Points on a hilly landscape, in no order, each with its height.
A ball rolls from a point to the lowest of its 2 nearest points, and stops where none of them is lower. Distance is the straight distance between rows; heights are no part of it.
luve: [137 110 111 125 168 104 118 128 153 165 104 168 111 101 133 134  98 119
 122 115]  height 51.4
bonum: [157 135 140  75 111 117 177 112 205 112 158 210 117 125 129 154  85  98
 136  96]  height 44.1
Vola: [ 99 164 130 136 132 153  99 101  98 119 102  64 128 106 156 163 106 131
 167 173]  height 50.8
mape: [160 142 152 116 131 109 102 120 122 176 132 124 160  83 105 105 150 121
 119 129]  height 25.8
dolol: [ 66 159 113 147 156  86  63  82  77  85 106  27 124 167 165  70 155 187
 179 157]  height 51.9
buf: [ 57 132  91 172 186 108  79 101  80 100 140  11 158 160 156  54 126 195
 155 145]  height 52.1
zumib: [131 122 113 154 176 122 137 104  86 101 116  72 131 102 128 105 112 123
 152 164]  height 28.4
neki: [ 85 121  95 120 128 145 130 118 121 134 109 122  83 115 142 168 132  91
 131 120]  height 28.7
pafi: [140 125  91 139 148 100 151 141  87 101 119 146 131 128 119 133  78  93
 121  83]  height 34.5
rumol: [167 128 166  66  73 161 150 164 211 118 106 165 115  87 156 181 146 125
 160 165]  height 37.9
mem: [ 98 139 148 148  96 144 150 128 109 143  72  88 116 125 172 110 159 119
 163 145]  height 52.2
Duf: [ 94 132 115 162 138  93  90  97  85  96  78  50  95 136 161 112 151 160
 170 178]  height 51.7
Rop: [143 132 142  86  92 126 178 144 182 164 144 154 131  58 156 131 113 114
 159 155]  height 46.6
befa: [129 137 115 165 159 119  79 116  90 114 135  84 132 142 146  40 124 222
 136 177]  height 49.7
rifov: [141 124 160 108  36 118 153 151 207 118  71 173 141  90 149 169 147  90
 157  90]  height 34.0
lovat: [156 154 151  99  91 118 185 164 139 141 135 168 138 101 132 103 118 102
 120 134]  height 40.9
dusog: [134 143 111 102 206 129 119 157  86 153 173  88 187 132 120 122 115 133
 134 140]  height 24.9
paf: [134 131 124 131 111 107 160 129 125 123 112 179 120 151 154 151  68 103
 135  66]  height 39.1
zuz: [ 92 150 104 118 166 115 137 184 170 127 146 187 177 189  76  91 142  76
  53  65]  height 39.5
nasuz: [ 94 137 140 182 128 123 152 152  92 137 131 108 126 131 175 125  93 136
 157 176]  height 47.1
belu: [102 125  96 114 147 112 129 119 175 147 115 187 108 120 121 147 112  73
 119  65]  height 54.2
Gido: [115 119  84 108 200 117 144 202 138 127 183 149 176 171  79  92 145  89
  72  97]  height 33.8
Nav: [ 84 136 124 126 182 120 125 153 115 152 156 147 155 160  98 161 146  89
 134 105]  height 72.0
rova: [144 114 100 147 142 107 117 142  94 139 170 156 115 130 116 114 103 169
 114 137]  height 33.4
nalos: [114 150 117 100 137 132 143 137  78 120 122 147 111 140 125 140 157 139
 176 126]  height 21.0
mazu: [161 129 124 155 174 139 115 157 109 100 149 138 185 150  84  92 104  81
  66  83]  height 18.0
Migat: [144 161 148 115  98 158 146 115 104  96  83 125 129  84 106 117 150 112
 168 136]  height 28.3
ganep: [133 105 144 135 136 119 166 130 118 129 153 138 162 195  96 124 129 142
  92  65]  height 58.2
nuguz: [138 139 124 144 132 134 101 146 113 128 162 135 142 154 101 130 132  53
  59 100]  height 21.1
fogi: [111 152 128 129 126  84 146 145 187 108 163 185 149 152  75 156 104  64
  71 109]  height 74.4
noga: [119 127 105 118 133 137  90 104 108 132 147 118 127 152 107 188 107 162
 100 103]  height 31.1
par: [160 106 135  94  63 129 130 103 166 153  92 133 109 124 151 142 136 140
 108  86]  height 20.8
Tanug: [137 101 128 124 179 103 138 105 112 175 135 112 120 142 165 109 121 148
 165 124]  height 51.6
mal: [125 132 171 153  68 131  97  93 130 107  90  66 113 146 191 168 113 175
 171 164]  height 48.8
zed: [149 109 120 149 186 135  71 122 117 137  99 148 107 142 132 129 129 122
 124 117]  height 49.4
muz: [ 99 109 103 164 126 136  96 100 101 142 127  75  89 137 151 133 147 111
 124 132]  height 27.0
rik: [125 144 131 110  93  82 159 179 197 122 109 187 126 127 118 164 103  87
  81 135]  height 76.0
Neta: [ 88 137  95 102 111 158 123 129 169 120 122 156  99 109 126 208 103 103
 110 125]  height 31.9
Lozef: [125 137 171 137 111 153 107 101 150 134  95 101 128 114 167 189 100 136
 165 152]  height 49.8
luda: [120 129 130 147 132 112  91 106 113 149 102 141 116 110 112 118 161 183
 162 137]  height 46.8
nizoz: [117 115 108 168 139 121 140 103  80  94  98  91 144 123  97 132 112 122
 125 100]  height 30.6
zit: [147 147 144 106 121 148  97  71  94 123 133  58  96 132 171  84 170 135
 166 166]  height 20.9
fen: [130 154 114 117 164 193 114 136 112 142 162 134 141 112 114  93 123 153
 102 149]  height 39.3
zek: [122 132 163 154  89 143 112  97 138 138 169 125 103  84 156 144 124 124
 186 183]  height 25.3
nezas: [157 111 155 110  23 161 150 144 189  84  87 152 123  91 178 174 131 131
 197 108]  height 36.0
Bek: [156 111 143  97 109 112 146 115 206 123 129 180 100 119  94 148 156  84
  90 122]  height 30.7
Vel: [161 108 161 116 150 129  95 109 149 137  98 172  98 127 110 137 161 152
 151 139]  height 48.1
bimo: [118 104 106 156 175 168 102  89  97 115 112  72 125 145 109  60 171 153
 105 121]  height 49.9
Vinot: [133 119 120 114 134 143 171 156  97 128 115 110 113 169 136 111 155 107
  88 127]  height 55.0
fomop: [135  93 142 137  94 107 150 105 127 171 119 103 101 138 179 108 129 161
 143 125]  height 49.5
bak: [146 134 135  99 129 108 161 138 146 139 115 170 145 186 125 130 102 117
  83  46]  height 48.9
guruk: [138 133 113  98 172 149 174 137 177  98 174 183 112 159  93 106 123  63
  78 107]  height 68.9
lenub: [178 150 166 105  76 149 114 118 136 165 120 116 137  86 152 107 138 122
 123 146]  height 29.8
konit: [105 148 143 143  91 143 121  74  99 104 152 115  98 100 129 109 160 157
 204 171]  height 24.5
Kufis: [113 127 149 156 119 171 103 105 132 142 131 108 137 147 121 142 125  95
  78 113]  height 23.8
pekop: [150 127 157 171  87 136 105  91 146 133  86  97 107  97 213  84  81 172
 180 160]  height 46.9
mibe: [120 108 137 157 123  91 131 133  92 141  86  81 103 146 155  97 165 158
 139 156]  height 51.0
bil: [153 110 160 137  95 156 139 100 183 170 110 148 133  82 173 109  87 157
 136 123]  height 39.8
nop: [121 155 123 119  57 104 132 146 116 133 137 142 113  95 145 186 115  85
 152 133]  height 33.9
Pab: [144 111 169 103 126 148 156 138 184 138 105 140 108 115 143 164 139 127
 137 175]  height 41.6
fela: [122 134 127 104 101 103 170 122 139  96 102 167 116 102  92 177 142 102
 155 110]  height 29.4
doga: [144 113 169 116  69 117 158 136 214 103 140 194 123 129 145 199  88 107
 157 104]  height 40.7
Gage: [123 126 156 161 175 116 112 106 127 132  75  90 120  94 139  99 140 143
 171 195]  height 26.9
lenu: [148 110  97 148 153 109  73 159  88 147 133  92 166 154 102 122 119 159
  60 109]  height 24.8
fozus: [140 143 113 132 129 139  87 100  65 144 166  66 122 151 167  52 153 145
 141 138]  height 19.9
dep: [132 147 109  87 135 179 114 110 136 124 134 140 106  97 108 146 142 159
 109 164]  height 44.0
vip: [129  93 101 144 170 149 151 149  89 129 138  84 136 150 122  63 153 125
  87 126]  height 51.8
kubef: [125 142 119 133 145 147 159 145 126 129 146 152 145 102 103 103 108 103
  98 138]  height 33.0
bev: [125 123 144 145 142 114  98  80 119 114  92 107  79 150 188  75 139 202
 200 161]  height 23.4
Bito: [108 142  92 103 156 128 115 135 138 136 161 159 126 118 100 192  97 134
  97 131]  height 35.2
Dumem: [139 146 146 102  90 150  94  87 130 115 103  92  78 117 201 107 150 173
 206 176]  height 22.1
kar: [ 93 103  92 171 155 127 134 148  83 111 188 126 130 150  92 108 135 149
 121 134]  height 36.2
Zotik: [133 120  82 111 191 130  92 165  82 147 145  83 195 147 101  98 146 146
 100  96]  height 22.2
Sike: [140 124 114 103 186 117 158 185 112 156 187 118 174 140  99  89 149 112
 105 133]  height 29.0
Gopon: [131 103 156 176  74 132 126  99 135 125 118  99 100 132 179 128  95 185
 137 161]  height 47.9
rigem: [103 106 137 172  99 141 154 114 155 106 103 172 111 113 128 157  84 153
 145 112]  height 36.3
pibas: [150 147 147 110  86 150 177 150 120  94 118 142 117 165 136 153 121 100
 101 120]  height 59.7
gosuz: [127 117 121 111 149 104 150 130 109  95 122 156 115 142  64 154 178 115
 141 121]  height 26.1
lazi: [108 142 122 135 144 119  73 120  90 161 154  87 157 116 101 131 163 124
 123 135]  height 23.3
rasak: [144 144 144 118  65 156 171 129 129 109  88 138 111  80 157 121 130  64
 154 120]  height 31.4
velir: [134 133 150 167 145 141  98 120  88 125 137 122 126 175 147  94 129 190
 143 151]  height 48.5
lum: [ 96 136  99 148 139 117 147 163  93  89 170 178 151 160  70 140 124 135
 118  90]  height 40.1
belo: [128 112 117  79 163  86 183 132 151 128 156 130 162 173  75 135 146  98
  83  69]  height 64.3
mef: [131 127 103  86 157  96 144 149 111 148 154  95 166 161 110 156 122 105
  82  91]  height 68.0
Kif: [173 115 175 109  51 144 143 115 188 151  94  98 146  66 173 125 128 154
 157 143]  height 34.4
mel: [121 121 140 109 123  86 192 159 171 124 140 149 134 126  81 156 135 127
  80 151]  height 78.1
Zub: [ 92 128 151 143 149 107 128 134 169 149 165 162 139 146  88 182 136  80
  96 117]  height 73.2
pano: [124 140 132 111  89 122 120 137 130 161 100 156 127 117  99 117 169 175
 103 115]  height 42.3
Liga: [128 125 121 113 147 179 111  75 128 132 101  84 115 109 119 103 153 167
 109 145]  height 48.0
fub: [134 151 130  87 121 152 174 135 165  85 111 187 106 162 113 127 132  70
  96  85]  height 64.7
kabe: [135  99 169 125 169 120 139 120 164 156 125 122 139 143 116 173 127 148
 120 148]  height 44.7
biti: [125 148 145 105  82 109 147 125 233 129 150 228 131  84 110 142 107  87
 139 104]  height 47.2
Rosi: [126 115  86 163 189 156  68 129  67 130 186  97 125 161 155  48 137 154
 147 140]  height 19.0
kup: [156  97 112 126 173 123 113 130 150 114 115 172 103 172 104 137 124 110
  73  98]  height 51.5
gel: [117 136 121 133 140 123 109  81  86 122 161  86 125 103 105  76 177 178
 171 171]  height 23.5
Kabes: [123 112 104 140 184 153  73 153  89 120 161 105 172 163  79  88 168 190
 114 127]  height 19.8
Bebo: [132 139  97 128 147 135  76 117  73 123 174 116 152 111  70  99 157 165
 136 132]  height 21.9
mus: [126 124 169 146 158 124 115 140 110 133 144 145 138 175 101 143 160 162
 141 148]  height 47.0
bebeb: [ 90 143  93 140 153 149 119 131  52 146 151  65 166 152 147 105 121 128
 133  97]  height 53.4
nuriz: [113 118  89 151 214 172  32 158  67 104 189  88 167 160 112  78 156 155
 159 143]  height 18.4
lig: [ 54 137 103 171 149 138 110  94  77 138 135  46 156 136 134  77 149 162
 147 125]  height 52.6
Bori: [179 125 175  97  89 107 146 156 172 141 110 134 134 128 144 178 116 117
  96 151]  height 45.0
Kuru: [170 135  93 102 156  90 143 178  95 120 183 173 145 147 101 111  98 140
  98 108]  height 26.8
zizun: [121 146 100 144 161 137 157 183 122  96 145 143 163 141  92 123  76  84
  58 117]  height 24.4
lof: [109 135 136 151 137 134 167 153 122 144 119 159 125 141 175 142  76 118
 157 122]  height 43.8
Renev: [130 137 163 143  64 151 134 135 156 113 120 200 115 119 141 170 107 127
 168 115]  height 38.6
tupo: [108 105 134 181 101 128 162  92 120 100 114 102 122 102 110 151  89 146
 129 142]  height 33.5
fid: [116 123 151 129 137 103 176 144 121 125  66  87 128 111 139 154 143 119
 163 167]  height 53.9
fedu: [162 138 140  62  72 155 137 142 200 120 132 190  94 117 137 159 148 104
 110 133]  height 34.1
mib: [113 127 157 167 118 128 101 114 156 133 105 105  98  70 170 123 126 137
 187 218]  height 26.2
Luket: [159 109 117 151 110 136 123 115 119 126 154 138  87 123 163 138  72 103
 104 145]  height 50.5
Keku: [132 120 116 105 101 133 103  76 119 160 111 103 115 116 140 158 125 144
 129  83]  height 27.1
vefa: [115 138  74 147 163  81 113 195 117  98 170 155 196 142  57 127  91  88
  68  84]  height 23.9
ziko: [121 113 137 151  72 109  93  98 128 156 121  76  98  94 161 151 147 115
 130 163]  height 26.3
vuni: [163 126 139 135 108 131 126 154 131 133 112 112 110 133 158 149  96 138
  86 174]  height 48.3
Vug: [107 121 129 111  49 115 148 137 183 116 102 147 121  72 130 212 129  98
 154 126]  height 32.0
guvi: [145 126  74 135 158 105 104 195  74 105 190 134 184 144  83 111 106 130
  94 103]  height 20.0
kebit: [153  86 145 124 145  98 172 117 146 108 122 145  95 135 103 130 164  82
 125 124]  height 28.5
fute: [160 134 143 140 126 147 111 101 122 158  86 120 124  91 166  71  99 173
 140 135]  height 44.8
tasif: [128 151 123  70  70 128 137 140 154 146 124 182 112 138 121 151 161 135
 106  91]  height 32.5
ripab: [131 132 134 127 125 128 164 105  70 111 126 110 121 115 115  88 167 116
 179 122]  height 25.4
tano: [145 107 135 121  85 137 121 117 218 129  94 205 105  84 134 144 106 115
 127  95]  height 49.1
Gigo: [107 146 137 109 164 127 140 147 133 164 107 108 160 136 129 164 126  80
 109 115]  height 70.3

For each start below, name the point where the ball stops.
fogi -> Kabes
pibas -> mazu
doga -> Kabes
nasuz -> Kabes

Call two points neighbours if one is among the 2 nearest of the other. Go from one point of each pair to the other, from neighbour to neighbour, staying as low as possible. Name the highest point that can't be avoided.
nuriz and gosuz -> Bito
par and Vug -> fedu
guvi and mazu -> zizun
